A landscape with many valleys, sampled at points; each row gives a point and its height.
A ball rolls from a point to the lowest of its 2 nearest points, and stops where none of them is lower. Distance is the straight distance between rows; heights are no part of it.
Febez: [  2 -23  -4   6   3   1   0 -10  12   2 -13  -8  -8   1 -13 -16  -8  17
   7   3   2  10  12 -25 -17  -4  24  -5  -3 -14  15  -6   0   8  10   2
 -17   9 -12   6  -6  -9  -2   9  -6  15   6 -10  -1 -23 -11  -6  10  -9]  h=49.9
tuv: [ -8   2  12   5  -3 -14  15  -3  17  -5  -6  -8  -7  -1   0  12   8   8
 -30  18 -26   3  -9  18   4  -5 -19  -5  18 -14   9  -4  10  -3   9   1
   4  -2  18  -7  -5   0 -10  -1   3   1   2   1   9   8   9   2 -10  17]  h=15.8
zep: [ -7  19 -16 -14   3 -18  -5   2   6 -15  18  14   2   8  22  17   8 -23
 -17 -12  -4  -4  28   8  11 -13 -25  11 -13  28   6 -10  -9 -10   5  -6
 -18  15  12  12  22   8   8  -3   6   5 -10  19   7   5   8   0   1   3]  h=18.4
kud: [ -4  -1  -2  -3  12  14 -15  28  10  -7  -2 -15 -11  -8 -19  -2   0  -2
   2   0  -4  -1 -10 -12 -10  11  14   2  10 -17  -6   6  13  18  -3  14
   6 -21  -2 -17   4 -11 -13  -6  16 -13  10  -5  -3  10   2   6 -20   8]  h=34.8
tig: [  5  20   7  -4  -8 -29  -3 -15  -8  -6   6  10  22  -1  34  25   7 -23
 -22  -8  12  -9  18  19  18 -12 -22   7   7  19  12   8  -1 -12  -7  -9
  -9   0  15   0  10   8  13  -3  -1  -4  -9   7  11  -2  -4 -10  16   8]  h=27.1
sutod: [-12   2  -8 -19   8  -3 -15   9   9 -13  29  -6 -11   7   8  15  17   0
 -12 -15 -11   9   7  -7  22  -6 -15   3 -10   9  12 -14   2  -9   4 -13
   6   4  27  13   6   6  -7  -4  -1  -6   5   9 -14  11  -2  18 -11   5]  h=7.2
kasa: [ -4 -15  13  -7   9  25  12  -5   7  -2  -7   2 -21   3 -20 -32  -4   5
  -1   4   8  12 -19  -9 -32   4  17  -6  13  -4   4   8  -3  21  -2  22
  -7   0 -25 -20  13  -6 -11   5  14   2  -8  -7   3   9   5   3  10   0]  h=35.0
Duton: [-14  -1 -27 -14   4 -23 -16  13  -2 -20  30   1 -14  12   4   8  14  -3
  -5 -16  -2   2  22 -13  18 -13 -12   0 -12   3  12 -19   0 -13  14 -17
  -1  12  27  22  -2   1   0  -6   0   3  17  10  -9  -5  -3   7  12  -8]  h=17.2
pazi: [ 11  -3  -8   1  10  12  -4 -11   2  -4 -15  16   0   0   4 -11 -20 -12
   5  10   4  -2  -5  10 -27   2   5   2   7   1   2  13 -23  -3 -11  -4
 -17  10 -24  -6  12   8  -1  -3   3   4 -14  -3  -3  -6   5  -7 -12   6]  h=43.2
Timob: [  1 -13   0   9 -15 -20  20 -18  11  -3  -4  -2 -12   4  -4   2  14  18
 -23  14 -12   2   4  -4   1   2  -7 -10   4   4  14 -22   2 -15  14  -1
   0  12  11   0 -13   5  -2   5 -15   5   4  10   5  -5  -7 -11   6   8]  h=11.5
vobok: [  1  14 -12 -17   6  24  -6  -1 -31  11  26   1   8  14  -3   9 -13 -10
  32  -7   8  -7 -13  13   7 -10   6   2 -25  27 -28   1 -21  -3   9  20
  34  -4 -21   5  -1  -6  13   7  -7  -9  -2  11  26  12   5  19   5 -16]  h=3.7
zar: [ -2 -11  17  19 -12  -6  27 -11   9   5 -19  -6 -12  -3  -6   4  14  28
 -25  30  -3  -1 -14   8 -10  -8  -5 -17  15 -14  16 -17  13   7  15  14
   5   1  -3 -26  -6  -4  -9   0  -8  12 -16 -10   2  19   0   0   8   3]  h=19.4
soput: [ 11  21  -5   8   5   3 -19  17 -16   0  13  -8  24  -4   8   4 -18   0
  32 -21  14  -6  16  -7   9  18  17  19 -14  -9 -21   9  -2   8   1  -6
   6 -13  -9   5  -1  -7  -2   1   5  -9  28  -5   8  -6   5  -9   2 -13]  h=45.7
Tev: [ -5  -6   3  -9  14   4  -2   2  22  -5  11  -1 -29   2 -17 -10  -6  -4
  -2 -13 -19   3 -10 -21 -24   6  18 -23   0   1  -7 -15   5  -3  11  15
   0   6 -17 -12  10 -15  -6  10  10  -8  11   3   2  -1   4   2 -13  -2]  h=29.0
Kisut: [  4   3  -6  -2  -3  13 -20  30  -2  18   4 -16  -4  -8 -12   6  12   6
  22 -14   7   6 -24 -21  11   8   4   1   2  -3 -27  -4  13  15  -4  -2
  32  -6   5   0  -5  -7   8   1 -12 -18  11   4 -31  17   0  20 -11 -12]  h=68.8
Sorav: [ -8   2  17   8   0   7  22 -10   5   2 -19   5 -11 -13   1   7   5   9
 -22  22 -13   8 -29   7 -24  -7   1 -23  11  -9  13  -6   8  11  12  13
   1  -2  -8 -24  10  -9 -15   0   6   6 -24  -6  -1  22  10  11   1   8]  h=15.4
gufas: [ -1 -22   7   2   0  18  17  -2  15  -1  -8 -10 -19   7 -12 -36  -6  19
  -2   4   9  15  -3 -18 -31  -3  26   4  15 -10  16   5   5  26   8  23
 -19  -5 -20 -17   8 -11  -9   6   4  25 -11 -17  10  -3  -6  -2  23  -9]  h=39.9
velon: [  1 -11  -8  15 -19 -35  26 -19  -4 -10   1  10  -7  -1  14   0   6   7
 -18  -1   0  -4  21  -5  16  -6  14   2  -5  11  -5 -23  19 -31  21  -3
 -14   7  15  14  -4   7  21   4 -15   7  22  15   8 -17 -19 -16  24  -4]  h=10.5
vedip: [  2   2  -3  -5   0  18 -18  25   2  24  -8  -9  -3 -13  -6   7  18   9
  20   1   4   0 -32 -11   9   2  -1 -10   7  -3 -19   6  13  24 -19   5
  21 -18   9 -11  -6  -6   8 -11  -7  -7  -1  -5 -24  22  -6  18   0  -4]  h=64.3
tabun: [  3   0  -3  -7   7  26 -25  22   7   9  -7  -5   5  -7 -12   0  17  12
  15   8   8   7 -23  -1  13   1  -6   1   6 -25   2  12   5  23 -30  -1
   9 -20  20 -11 -16   2  -7 -13  10   4  -6 -13 -17  14 -10  19  -5   3]  h=59.9
pobib: [-11  11  20  -5   2   5 -17  17   8  15  -2 -14   4 -11   9  29  16  -3
 -11 -16  -8  -3 -12  -5  19  -1  -2  -4  13  16   0  10  18   6 -26   3
   5 -25   8   1  15   3   7  -9  -3 -12   8  -4 -25  22  13  17 -19  24]  h=41.7
nel: [-10  -9 -16   2  22   6 -22  21   2  -8   2 -14  -2   7 -14 -13   8   4
  12 -11  -3  13  22 -15  12   8   4   7 -10 -26  23  15  -4  -6  -2  -6
  -5  -6  17  12 -16 -14 -15  -8   7   1  20 -11  -3 -18  -6  -8 -21  -6]  h=44.8
pag: [ 10  -2   0   1  -6 -21  -2 -12  -8  -5  -8  -1   6  -9   9  14   9  15
  -7   0  -3   4  13   3  10  -5   2  -6  10  -9  -4 -14  12  -2  11 -14
  -9   2   9   2 -10  -3   8   0 -16   1  16   4  -2  -1 -16 -10  20   6]  h=13.1
nem: [ -6 -10   7 -11  16  18   9  -3  19  -2   3  11 -26   6 -20 -20  -8  -9
  -9   0 -13   7 -19 -12 -35   6  13 -20   5   9  -2  -1  -7   3   4  22
  -4   5 -26 -18  20 -12 -10  13  13  -6  -1  -1   6   2   8  10  -9  -2]  h=31.5
vorov: [ -4  13  -7 -21  12  18   0 -27 -25  32  -3  14   2  -2   5   6   8  -8
   9   3 -11  -3 -35  24 -15   2   0 -18 -13  18 -12   9 -10  -1 -11   9
  21  -3 -16  -3   6  -2  11  -2 -20   4 -35  -2   3  12  -2  12  13  -5]  h=18.8
guten: [  7 -22   3  11 -18 -24  15 -13  11   4 -14  -9 -14  -4 -12  -2  11  25
 -13  16  -5  16   1 -16  -2  -9   4 -12   6 -14   1 -31  20  -2  25  10
   0  13   4  -6 -15  -5   1  13 -22   9   9   1 -11   3 -14   0  19  -2]  h=18.3
Mot: [-12  -5  -5  10 -14 -19  27 -15  23  -5   6   1 -16  10  -3  -2   9   1
 -27   6 -20  -4   9  -2   5   7 -16 -12  -3  11  16 -19  -3 -31  14  -5
  -6  21  17   5   1  15   6   2  -3   5  -4  19  17  -8   6  -9  -8   9]  h=6.8
zofu: [ -4 -12  -4  -1  14  31  -7   8  10  -5  -6  12  -5  -3  -4 -17 -26 -17
   0  21  -2   8 -15  18 -17  -3 -16  -2  23  -6  10  26 -21   8  -6   4
  -4  11  -4  -5  -2  10 -19  -7  18   6 -23  -6  -6  -4  23   2 -20   6]  h=48.1
vud: [  7  24   2  -5   9  17 -18  19 -14   6   6  -3  24  -5   1  -9 -23  -1
  33 -14  13  -4  -4   4   2  14  19  15 -19  -5 -23  17  -7  18 -10   4
  12 -20 -10   7  -2   8  -8   2  12 -10  12  -1   2   3   5   3  -2  -9]  h=51.0
Nimeb: [ -7 -19   9  21 -22  -9  36  -8  25  -6 -15   0 -16   7 -16  -5  -8   0
 -32  28 -23 -11   9   4  -2  -4 -23  -6  22   0  17  -8   8  -9   2  -8
  -7  22   0   1  -5   9   1   1  -8  11 -17  -2  12 -18   6 -18 -20   5]  h=15.5
Vidor: [ -7  10  -8 -15   0 -12  -2   2  13 -10  23   0  -2   9  14  15  13 -12
 -21  -5 -12   4  14   6  17  -4 -25   4  -9  17  13  -6  -8 -13   7 -13
  -4  13  21  11  12   8  -7  -4   4  -2  -5  13   4   8   6   9 -11   9]  h=13.7
bevid: [ 10  -9 -14  13   4  -8  -7  -3 -19 -10  22 -10   0  13  -6  -5  -7  -5
  29 -23  21  -8  19 -20  -6   4  17  -2 -13   1 -16 -15  -4 -14  15 -10
   6  20 -18  20   0 -23  12   9   2   6  27   1   0 -16   8  -8  14 -25]  h=39.8
fevu: [ -2   9  -3 -20  10  24 -14  12  -8  15   3   1  -3  -2 -17 -11  -1  -2
  25  -2   2  -3 -24   1  -3  11   2   3 -11   0 -21  10  -2  15 -13  15
  26 -15  -4  -9  -4   7  -9  -1   4 -17  -4   0  -9  14  -4  15 -11  -7]  h=29.5
Bubat: [  5 -13   7  22 -18 -12  34  -2  16 -15 -22   8  -4  -5   9  -5 -30  -2
 -13  22 -11  -3  32   3  -5 -19   3   4   5  -5  10  -6  -1 -14  10 -15
 -38  -4 -11   6   9   8   1   4   1  10   2  -5   8 -35   5 -20 -17   7]  h=16.1
refil: [ -4  12  -7 -20  15  21  -2 -13 -20  21  22  -4  -8   5  -2  15   8 -14
  18 -12 -10  -6 -23  12  -4   1   4  -8 -20  30 -20  -4 -13 -11   8  21
  32  10 -16   3   8 -15  13   5 -14  -5 -19   5   9  13   5  11  -1 -14]  h=13.6
beten: [ 12  -3   6  12 -22 -18  24 -42  -7  13 -13  -4   6  -5  13  13  25  12
 -16  -5   1   4 -16  -4 -11   4   2  -4  -4  17 -14 -27  14 -15  16   7
  10  16  -8   1  -4  -9  15  11 -17   1 -11  16 -15   8  -9  -4  34 -18]  h=2.2
Kigof: [  1   2 -19  -6  14  -5 -18   7 -11 -11  23  -3  -4  13  -4   1   0 -11
  22 -19  10 -10  25 -16  -5   6  10   2 -13   4  -9 -13  -8 -12   7  -9
  -1  12  -8  14   1 -12   2  -3   4  -1  18   3   3  -9   3 -11  -3 -18]  h=33.5
Zabe: [ 13 -11  10  16   7  10  11  -7 -18   9 -12 -12  14   5  -2 -35 -19  17
  37 -15  36  -3 -10 -17 -14  18  21  17 -10 -12 -16   9  -2  15   2  14
  -4   5 -25  11 -10  -8  -3  19  -7  14  11   2   3  -8  -6 -14  30 -15]  h=56.9
Zoz: [  1 -28  -3   2  -4   3  17   2  25   4 -16 -10 -13   7 -12 -30 -12  23
   0   2  -3  14  16 -30 -26  -8  26   1   3  -8  20  -3   9  15  19  15
 -21   2 -12  -3  -6 -14   0  14  -1  26  -2 -18   7 -30 -10   4  23 -19]  h=45.5
pugif: [  1  23  -2 -11   2 -24 -18  -4  -8  -8  16  13  11   3  26  23  11 -19
 -10 -12   9 -13  24  15  11 -19 -20   8  -8  29   7  -8  -6  -4  -3  -9
 -14   8   5  10  14   6  19  -2  -1   2  -7  17  11  -3   0  -9  20  -8]  h=23.3
dabeb: [ 11 -14  -1  28 -34  -4  25  -7   0 -13  -5  17  16  11   9  11  -5  -6
 -26  13   0 -20  15  11   0  -1 -27  11   7   4  18  -1 -18 -17  -5 -26
  -7  25 -10   2  -5  14  19  -4 -11   2 -34   0   6 -19  -6 -25  -4   7]  h=24.5
Gari: [  1 -15 -10   9  -5 -17   7  -8  -7 -10 -11  -1   2   4   3  -4  -3  11
   7   3  -1   0  44 -13  -1 -11  20   1 -12 -10  19  -7  -4 -13  10 -24
 -25   2   1  22  -2  -6   7  -6  -5   8  21  -2   2 -34 -14 -22   9  -5]  h=33.6
Zuvu: [-11 -11  12  13  -7 -13  30  -6  23 -10 -10  -3 -16  -3 -12  -3  -9   1
 -34  26 -26   0   5  10  -3 -12 -18 -10  19  -7  10  -7  13  -7  14  -2
  -5   7   9  -4   1   4 -13   5   4   6   1  -2  18  -8  14  -7 -22   9]  h=11.2
resep: [  0  12   4  -2   1  19 -22  25  -4  -3  -3   4  20  -5  -6  -4  -8  -9
  14   1  17  -1 -11   3  11  11  -3  20   2  -7 -10  30   9  14 -39   3
   2 -25   2  -7  -5  11 -19  -5  17  -8   3 -17 -10   8   3  16 -24   9]  h=49.3
Vudup: [ -1   3  -9  -4  17  15 -29  18   1  -7   4 -10  13   4  -8  -4   4   0
  14  -5   9   4  12  -5  16  13  -1  22  -2 -22  12  19  -1   0 -19  -8
  -2 -11  14   3  -8  -4 -18  -8   8  -2  12 -14  -4 -10  -6   2 -24  -1]  h=39.7
Padod: [ -2   3  -8  -3  -6 -35   5  -4  -2 -14  12  12  -1   4  22  15   6  -8
 -17  -7   2  -5  28  10  31  -9  -7  10   0   6   9  -7   8 -15  10 -14
 -15   0  29  10   7   7  12  -5  -1   0  22   8  18 -14 -15 -10  16   6]  h=24.8
Ros: [-12   1 -34 -11  13 -10 -21  19  -3 -20  24   2 -12  22  -6   2   9 -12
  11 -19   1  -5  41 -21   4  -7   0   1 -20   1  13 -15  -7 -15   5 -15
  -8  13   7  23  -1  -5   1 -12   9   5  10   6  -3 -12   6  -3  -1 -10]  h=26.0
navoz: [  7   8  10 -11   0  -5 -14   2   6   0   5  -2  16  -1   8  24   7   5
 -12   9  -5   7  -2  11  20  -6 -25   1  10 -12  11  12   1   9 -16 -18
   4 -10  19  -1  -6   3  -6  -9  -4  -1  -5  -6  -4   8   0  16  -5  12]  h=26.3
napu: [ 11  -8   8  17 -21 -22  36 -12   7 -13 -21  11   1   3  10   1 -12   8
 -17  21  -4  -8  31   9   9 -10   0  10   5  -6  12 -12   2 -14   8 -17
 -22  -7   1   6  -2  11  10   0  -9  10  10  -1   9 -29  -7 -22  -6   8]  h=10.6
Lok: [  0  12  -5   2  -7  17 -18  32 -17  18  22 -12  10   0 -10  11   2   2
  29 -18  13   5 -12 -16  23   0  11   7 -14  12 -27  -2   5  10   1  -4
  39  -6   1   5  -2   2   7  12  -7 -23  14   6 -21  12   4  24 -14 -14]  h=72.7
lel: [ -4 -11  -1   3  10   2   2   6  18 -15  -2  -3 -22  -7 -14 -13 -13  -6
  -7   0 -13   8  11 -10 -20  -2  18  -9   4 -13   4  -5   4  -4   7   7
 -19  -6 -18 -11  11 -13 -10   2  11   2  14  -8  12 -17   6  -8 -18   9]  h=25.3
Tas: [ -4 -11 -11   7  11  26  -6   7   9  -7  -4  15  -1   4   8  -9 -39 -22
   6  11  -1  -2   1  15 -23   2  -5   5  18   5   5  25 -30  -6  -4   5
 -21  15 -14  -6   1  16 -10  -7  15   4 -17  -4  -6 -11  19 -12 -21  12]  h=45.8
dos: [ 11 -15  -5  17   8   7   2 -11 -20  -1   6  -9  10  15  -5 -21 -17   1
  36 -16  35  -4   4 -19 -11  15  22   8 -16   2 -15  -4 -12   0   9   1
  12  19 -22  22  -6 -15   7  22  -2   9  16   3   2 -15  -1  -5  21 -25]  h=47.5
mikat: [  0  11  12  -2  -2  15 -21  17  -8   3   2  15  18  -4   3  13 -15 -21
   8   6   7  -2 -15   9  13   8 -12   8   4  13 -16  33   5   9 -44   6
   5 -22  -8  -8   6  11  -7  -9   7 -10  -4 -19 -13  14  10  20 -29  11]  h=46.4
lofid: [ -8   3 -10   8 -12 -32  21 -27   5  -9   7   7  -4   2  17   5  11   1
 -20 -14  -6  -4  14   1   3  -1   7  -3 -11  25  -7 -23   9 -30  19  -2
 -16  10  11   9   5   7  19   4  -2   2   6  22  11  -3  -6 -13  19  -3]  h=14.6
Nudu: [ 15  -3   5   7 -13 -14   8 -32 -20  14 -10   7  17  -8  10  15  32  14
  -9   4  10  -1 -16   3 -10   0  -8  -7  -2  17  -6 -13   2  -4   8  -5
  11  16   4  -5 -12  -6  16   2 -24   0 -14  14 -12   9 -15  -1  35 -16]  h=8.9
Gop: [ -8   1  20  -4   7  21   3  18 -14   8  -8 -10   3  -9 -22 -47  -5   8
  24 -10  19   3 -25  -4 -20   7  19   3   0 -18 -13  14   2  28   0  24
  -4 -12 -12  -8 -12  -3 -18   8  19  -2   4   4   0  18   2  -4  15  -7]  h=59.0
begir: [  7  -1   4  -8  11  19   2 -15 -22  10  -3   4   9  13 -11 -28 -17  -4
  32  -5  22 -11  -7   2 -23  11  14   7 -10  10 -16   4 -27   6  -8   8
   6   5 -20  10   0   9   5   8   1  -4  -2   6  10  -2  -1  -7   6 -10]  h=32.6
repi: [  5  -1  -5 -10  10   5 -25   6   1  -5   5  -9  11  -1  -1  12  12  10
   5   2   2  10  11  -1  19   0 -10   5   4 -23  12   6   0   8  -9 -21
  -1 -10  20   6 -12  -4  -9  -9  -1  -1   6  -7  -6  -6  -9   6  -3   2]  h=32.8
koteg: [  2   3   5   8 -11   0  20 -19   3   8 -13  18   9   4   8  12   5  -7
 -23  23 -10  -6 -18  19 -14   6 -26 -11   8  12  19   4 -17 -11   5  -9
   4  21  -3  -7  -1   6  -5   3  -5   2 -31   7  -2   2   9  -1 -11   3]  h=6.4
baf: [  6  19  18  -3 -12 -33   5 -14   0  -2  -3   2  18  -5  33  30  -9 -19
 -23  -9  -4   0  11  20  28 -13 -14   8  17   1   7  22  14  -8 -10  -7
 -11 -12  13  -4   9   6  10  -4  -1  -2   0  -4   6   3   0  -6   4  25]  h=29.7
Lil: [  5   4   8   0   3   2   8 -15   1   7 -16  13   2  -7   7  11   8   5
 -13  22  -9   3 -28  16 -18  -1 -13 -16   3  -3  14   6  -8   5   0  -5
   2   5  -3 -16  -2   0 -10  -2  -3   4 -22   1  -4  12   4  11  -1   4]  h=10.9
bova: [ -4 -15   5  16  -4   2  25   0  27 -16 -13   4 -17  -9  -5 -12 -29  -4
 -20  18 -16  12  17  -4 -18 -19   9 -12  12  -6  10  -3   3  -6  13  -2
 -29  -1 -17  -7  17  -2 -10   7   7  10  -4 -11  14 -26  14  -9 -18   5]  h=21.4
nofa: [ -7  11   8  -6   7   3 -11  23  14   0  -4 -15 -12 -11   4  19   7   1
 -10  -6 -20  -6 -14  -8   2   3   8  -2  16  -1  -9   2  18   8  -9  11
   4 -23   1 -11  17 -11  -2  -6   1 -11   8   1 -15  18   8   9 -17  20]  h=38.9
Vene: [ -1  -8   1  -2  14  14 -12  13  15  -7  -6  -8 -14 -12 -14  -2   5   9
  -6  12  -5  10 -10   0  -5  -7   2  -7  12 -29   7   1   6  19   0   4
   1 -14   5 -16  -1  -8 -12  -8  12   3  -2 -10  -1   9   2  11  -9  11]  h=29.9
Bise: [  8  -4  -6  12 -18  -1   3  -2  -6  -9   4  19  18   9   8   9  -5 -11
 -16  17  -2 -14  17  16  -6  -4 -25   2  -4  12  18  -5 -29 -13   3 -27
  -6  32  -5   5   5  14  11  -1   4  -2 -30   8   7  -6  -1  -9  -4   5]  h=27.2
reg: [  1   4  -1 -13   4  24 -14   8  -5   8 -12   8   1  -3  -5 -14  10  -1
  17  18   9   7 -31  19   2   0 -15  -3   3 -16  -5  23  -6  19 -39   5
   7 -22   9 -14 -15   7  -8 -14   9   9 -24 -13 -11  15   1  17  -2   4]  h=56.2
mamis: [-12 -14 -14   7  19  -1 -14  10  -5  -1   2  -7  -1  12 -19 -28  -6  -1
  19 -19   5   6  14 -29  -9  15  20   3 -15 -14  15  12 -10  -6   8   3
  -8   9   0  14 -18 -18  -9   4   3   1  26  -9   1 -15  -9 -14  -7 -15]  h=49.8
keber: [ 16  23   4   8  -8  -8 -21  23 -17   2  24  -8  15  -4  17  20  -8  -3
  23 -23  12  -9  18 -13  26  11   8  11  -1   9 -21  -4   7   2   2  -1
  16 -15 -10   1  13  -7  14   0  -7 -12  28   4   0  -1  13  -8  10  -1]  h=40.1
dogif: [ -1  24  16  -4   0 -24  -9  -6   2  -4   9  -7   8 -14  32  29  -6 -21
 -13 -28  -2  -8  15   6  39  -5   0   6   6  15  -2   9  16  -7 -15   1
  -9 -12   5   6  28   7  17  -8   0  -7   5  -4   1   5   4  -7   7  21]  h=32.4
viro: [ -5   0  -9 -19  11  31 -18  15  -9  16  -1   1   0   2 -28 -33  12   4
  30  -8  14   6 -25  -2   0   8   2   7  -7 -12 -11   9  -5  13 -13  14
  20  -7  13   0 -24   7 -17   3   8 -11  -5   2 -13   8 -11  13  -4 -11]  h=41.1
rako: [ 12  -2   7  10 -11 -27  24 -19  -5 -11 -16  13   2  -6  20  10  -4  11
 -13   2  -4  -5  28  11  14 -11  11   4   5   1  -2 -16  14 -14  11 -13
 -23 -10   3   5  -1   6  15  -1 -13   3  21   3  10 -16 -19 -24  11   7]  h=4.1
zapoz: [ -6   4  17  -3  -3  -7   4  13  12   3  -8 -11   3  -4   4  23  11  12
 -25  15 -17   2 -12  13  10 -11 -22  -1  21 -22   8   5  13  13  -3   0
   9 -15  24 -11  -6  -2  -8 -10   3   0  -5  -8  -3  21  11  17  -6  19]  h=20.5
sipuf: [  4 -23   2  19 -29  -2  22  -5  17  -7 -11   2   2   9 -15  -5 -12   3
 -20  20 -16 -13  10  -2  -6   7 -26   2   9  -3  28  -6  -9  -3  -4 -20
   1  34 -10   5  -8  17   4  -1  -4   2 -34  -7   9 -22  -5 -16 -10   0]  h=20.3
Vabu: [ -9  -4   3  -4  11  26 -12  27  -3   8  -9 -10  -3  -8 -28 -38  12   9
  22  -4  17   8 -25  -7  -9   9  10   2   5 -27  -3  13   5  23  -5  21
   6 -15   7 -14 -18  -3 -16   0  20  -2   2  -3  -9  16  -8   5   5  -6]  h=51.9
lefi: [ -4 -13  15  11  -2  -1   7   5  10   0 -13 -11  -9  -8 -11   1  10  26
 -15  27  -3   4  -3  13  -3 -16  -5 -16  16 -31  12 -10  11  21  15   2
   4  -6  11 -20 -11  -2 -11  -9   2  11  -4 -17   5  17  -2   5   4   8]  h=23.9
sazul: [ -5  12   3 -13   4  10  10 -22 -14  26 -17  19   3 -11  10  10  11  -5
  -6  19 -11   1 -42  25 -21   0  -9 -19  -7   5   4  10  -4   6  -8   4
   8  -3  -8 -16  -1   1  -2  -2  -9   6 -36  -6  -9  14   2  19   4   2]  h=14.9
bim: [ 16  -5  -3   4  -6 -11  -4 -23 -13   2  -6   8  16  -3   6  11  18  17
  -5   9  10  -2   2  -1  -6  -5  -3  -8   3   5   4 -11  -7   2   6 -20
   1  11   5   0 -12  -1   5   0 -17   0  -6  10  -3   2 -17  -5  24  -7]  h=15.3
kodav: [  5 -10 -11   6  15   4 -16  -5  -9  -2  -7  -7   2  -5  -9 -12   0  10
  20  -6   9   3  10 -13  -6  11  19   4  -3 -20   0   4  -1   5  -1  -4
 -12   3  -4   6 -12 -15  -1  -3  -5   6  19 -10  -2 -14 -11 -17   5  -7]  h=54.1
Fef: [  3   9  -3 -14  11  15  -8   3  -9  20  13  -6  -7  -3  -3  12   6  -3
  19 -11 -13  -4 -24  -1   0  11   5  -8 -12  16 -24  -1  -1   3   2  14
  32  -2  -8  -6   6 -11   8   2 -12 -14  -5   4 -11  15   1  11  -6  -7]  h=19.7
deva: [ 12 -13   3  11 -21 -30  19 -28   3   4 -13 -13  -5  -6   1  -1  13  17
 -12  -4  -4  13 -11 -17  -8  -5  10  -9  -2   1 -13 -34  21 -12  21   5
   6  21  -4   9  -7 -14  13  19 -23   3   2  11 -14   9 -11   6  28 -12]  h=11.4
vibab: [-16  11 -14  -3  -4 -27  14 -19  18  -8  15  -2 -13   0  18  11   8  -5
 -19 -15 -19   6   9   4  12   4   3  -3 -12  16  -7 -18  11 -25  21   2
  -9   7  25   5   6   7  10   1   9  -2  12  15   6   5  -2  -2   9   8]  h=18.0
talib: [ -5   2  -1   5 -12 -11  20 -13  15   2   1   4  -1   9   4   7   9  -7
 -29  14 -20  -4  -2  15  -2   9 -27  -9   3  15  17  -7 -14 -22  10 -11
   0  25  10   3   2  10  -1   2   1   1 -20  15   7   1  12  -7 -15   8]  h=2.6
zavid: [ -5  -2  -1 -14   8  31  -8  12  -4  -1 -10   7  -5  -4 -12 -30  -9 -15
   9  19   8  11 -25  13 -14   3 -11   5  12 -11  -5  29  -9  12 -21  19
   5 -13  -2 -16  -6   7 -19  -8  18  -2 -21  -6  -8   9  16  12 -17   6]  h=52.1
bir: [  2  15  -4 -19   9  26  -6  -3 -28   7  11  -1  15  11  -6 -16 -24  -9
  38 -10  15  -2  -4  17  -5  -4  12   8 -24  12 -30   7 -29   7   5  12
  22  -8 -17  16  -4   7   3   9   3  -7   1   9  20   3   4   9   5 -15]  h=19.3
dar: [ -3  20  -1 -14   2  24 -23  21 -20   6  27   2   8   5 -11  11  -2  -7
  24 -10  10  -5  -1  -3  19   3   7  11 -24  24 -19   1   0   4 -11   3
  27  -8  -6   6   5  12  -3   0  -1 -23   5  -3  -3  15   0  21 -23 -14]  h=75.1
zaki: [  5  21  15   3  -5 -14 -19  18  -6   3  15 -13   7 -12  20  25  -5  -8
   7 -30   7 -11  14 -12  36  10   6   6   8  19 -12   2  13  -1 -12   4
   7 -20  -5   4  22   3  14  -6 -10 -11  23  -1  -2   7  12  -7   0  15]  h=36.1
Zome: [ -3  -5 -14   4  -8 -29   2  -3 -12 -18   2  10   1   6  13   3   3   2
   1  -5   2  -6  45  -1  16 -15   5   2  -7  -3  10 -13   1 -15  13 -27
 -21   2  12  20   3   1  14  -8  -2   5  28   7   8 -30 -12 -18  22  -4]  h=29.2
lov: [ -1  11  19 -11   2   9 -22   9  -5  12   4   5  12  -8  11  25   8 -12
  -3  -2  -4   2 -16   5  19   1 -13  -6   1  14  -1  19   7   6 -39  -2
   7 -19   4  -3   9   3   5  -8  -4  -8 -13 -15 -20  17   7  22 -19  16]  h=44.0
bavum: [  0  17  11  -6   7  16  -5  20 -16   7 -10  -2  17 -12  -7 -35 -17  -1
  27  -7  15  -3 -21  11 -13   9  13  12  -9 -16 -22  22  -3  25 -16  12
   2 -23 -10   0 -12   5 -16   4  16  -4   1   1   3  10   6  -2   3  -2]  h=57.2
Labez: [  8  -3   4   0  11  12   4 -14  -7   3 -14   4   0   1  -6 -27 -19  -1
  18   1  20  -7 -11   1 -32  12  15  12   2  -2  -9  11 -16   6 -13   9
 -10   2 -30  -2   6   6  -3   4   3   2  -3  -3   4  -3   3 -15   2  -1]  h=39.2
difik: [-12  10  -8   1  -8 -33  13 -16  15  -3  15   4  -3   4  26  24   7 -16
 -31 -11  -2   0  18  13  38   2  -8  15  -4  15   6  -3  14 -19  10   4
  -8   4  34   3  12   9  14  -5  12  -7  12   4  18  -2  -5  -1   9  10]  h=21.6

Where does a ball stop that starts at each point below?
gufas -> rako
vud -> sutod
Lok -> vobok
Tas -> vobok
kodav -> Zuvu
mikat -> talib
Gari -> rako
dos -> sutod

Call two points neighbours if one is among the 2 nearest of the other. Go from one point of each pair to the other, from neighbour to neighbour, staying as low as possible. Name the highest point that can't be avoided.
rako and beten -> bim
vobok and beten -> vorov
beten and talib -> guten
